Each row is a point on a landscape with many valleys, with its height.
A ball rolls from a point to the lowest of its 4 nearest points, and stops where none of them is lower. Distance is the straight distance between rows; heights are no part of it.
j969 (h 378): -76	11	-22	3	-56	20	-20	3
j449 (h 138): 58	2	10	28	84	-12	58	-42
j348 (h 333): -40	-11	-16	0	-37	3	-25	22
j132 (h 368): -60	8	21	-26	-54	28	-23	11
j295 (h 507): 36	-5	4	4	52	-64	29	-19
j676 (h 763): -27	20	51	-25	-64	40	-28	11
j332 (h 503): -114	61	-7	55	-54	42	-24	-4
j835 (h 164): 29	-17	-5	17	27	-81	22	-9
j565 (h 288): 63	0	-2	29	58	-19	31	-19
j428 (h 421): -63	20	5	28	-85	27	-30	15
j397 (h 398): -45	0	-12	18	-55	11	-35	17
j701 (h 481): -35	10	10	-8	-51	18	-37	26
j131 (h 538): -5	9	17	-3	-60	19	-36	28
j363 (h 567): -13	-14	-26	15	-23	-25	-26	13
j39 (h 565): -5	3	8	-17	-27	16	-21	21
j178 (h 471): 6	-17	-20	-22	17	-27	-4	9
j246 (h 358): 59	15	3	42	79	41	56	-35
j63 (h 472): 27	-10	-14	-12	16	-26	-4	2
j379 (h 135): 41	0	-9	1	-6	-12	-34	13
j434 (h 549): -2	-4	-14	7	-39	-4	-34	24
j585 (h 201): 51	6	2	-15	26	9	1	5
j344 (h 548): -36	-16	-13	-58	-24	14	-9	17
j458 (h 591): 51	-8	2	15	25	-40	3	13
j500 (h 495): -21	-11	-24	-20	-20	-10	-22	9
j54 (h 461): -29	-9	11	-28	-51	15	-25	17
j89 (h 82): 32	5	16	30	104	-3	90	-53
j840 (h 545): -1	4	-7	4	-44	7	-35	20
j833 (h 574): 22	6	26	-38	-18	24	-12	19
j44 (h 153): 55	-6	4	13	70	-33	45	-27
j948 (h 527): 14	-20	-21	29	3	-78	1	1
j403 (h 606): -7	-9	-7	-35	-12	5	-5	19
j626 (h 561): 45	-7	-1	4	25	-35	3	2
j115 (h 213): 25	16	10	57	89	8	107	-64
j847 (h 196): 29	-4	7	-44	12	28	3	6
j690 (h 619): 5	-22	-18	-17	-1	-30	-3	14
j258 (h 587): 22	12	18	-20	-18	24	-19	15
j594 (h 592): 10	-15	-20	8	-15	-29	-19	14
j243 (h 463): 48	-24	0	9	45	-55	25	-19
j822 (h 316): 32	-19	0	-13	10	-1	-6	6
j201 (h 96): 56	-4	-1	15	-2	-19	-27	14
j928 (h 633): 40	-21	-12	-19	47	-21	23	-2
j688 (h 440): -104	17	-29	27	-58	22	-22	4
j314 (h 145): 41	2	3	22	-15	-12	-18	18
j456 (h 446): -92	16	-44	30	-42	19	-17	7
j751 (h 132): -87	36	54	24	-85	35	-23	8
j571 (h 479): -105	30	23	20	-77	33	-23	8
j709 (h 605): -4	20	47	-62	-14	58	-3	12
j625 (h 499): -51	14	22	-10	-74	18	-25	21
j485 (h 208): 60	13	8	-16	35	40	6	-1
j779 (h 319): -55	-16	-36	0	-32	-5	-25	16
j75 (h 226): 47	-6	3	2	66	-27	53	-31
j526 (h 300): -74	-5	-8	-22	-40	18	-23	10
j479 (h 286): 15	-8	-6	-33	14	1	-2	6
j612 (h 147): 34	24	9	31	85	-20	88	-55
j728 (h 335): 73	21	16	26	53	16	24	-19
j179 (h 637): 12	-19	-19	-10	-12	-28	-21	5
j364 (h 535): -13	-2	23	-52	-28	24	-30	13
j28 (h 407): -55	6	-23	30	-56	16	-39	24
j273 (h 562): 9	-19	-17	13	11	-38	-2	10
j554 (h 202): 37	16	17	-15	30	52	20	0
j7 (h 523): -27	1	11	-52	-27	20	-16	11
j549 (h 540): -8	3	21	-56	-12	31	-14	8
j817 (h 568): 4	-27	-25	26	-5	-64	-12	8
j451 (h 402): -41	1	-10	24	-57	2	-35	11
j470 (h 414): 21	-25	-12	12	15	-58	-2	-4
j121 (h 168): -64	-13	-26	-10	-35	3	-25	13
j824 (h 586): -18	-25	-35	16	-19	-37	-23	13
j489 (h 224): 53	-1	4	-3	60	31	31	-20
j899 (h 601): 2	-7	-10	-12	-14	-5	-20	20
j170 (h 590): -22	16	60	-52	-32	49	-11	14
j691 (h 100): 45	-6	-1	-14	82	-2	45	-31
j128 (h 556): -6	19	28	-47	-31	39	-26	10
j339 (h 510): 28	-19	-16	22	3	-57	-1	6
j682 (h 126): 23	9	14	23	104	-13	98	-69
j203 (h 438): -92	12	-3	8	-64	24	-31	1
j105 (h 478): -110	36	-7	45	-61	39	-28	-7
j600 (h 525): 38	-15	-10	26	12	-58	-5	3
j238 (h 228): 44	1	10	39	92	21	73	-48
j78 (h 150): 46	3	18	-38	18	30	9	-4
j920 (h 413): -5	-29	-18	-37	19	9	4	-1
j432 (h 184): 46	6	5	32	80	0	59	-42
j234 (h 343): 42	6	2	36	83	54	58	-41
j288 (h 613): 32	-22	3	-1	52	-55	17	-19

Call two points neighbours if one is among the 4 nearest of the other. Go from one point of each pair to the other, from neighbour to neighbour, staying as low as possible. Name the highest point that can't be avoided.
j691 / j201 | j822
j449 / j78 | j489
j121 / j201 | j833
j449 / j89 | j432
j121 / j751 | j428

For each start below, name the point where the ball stops.
j728 | j78
j833 | j121
j428 | j121
j178 | j78
j709 | j121
j403 | j78
j920 | j78
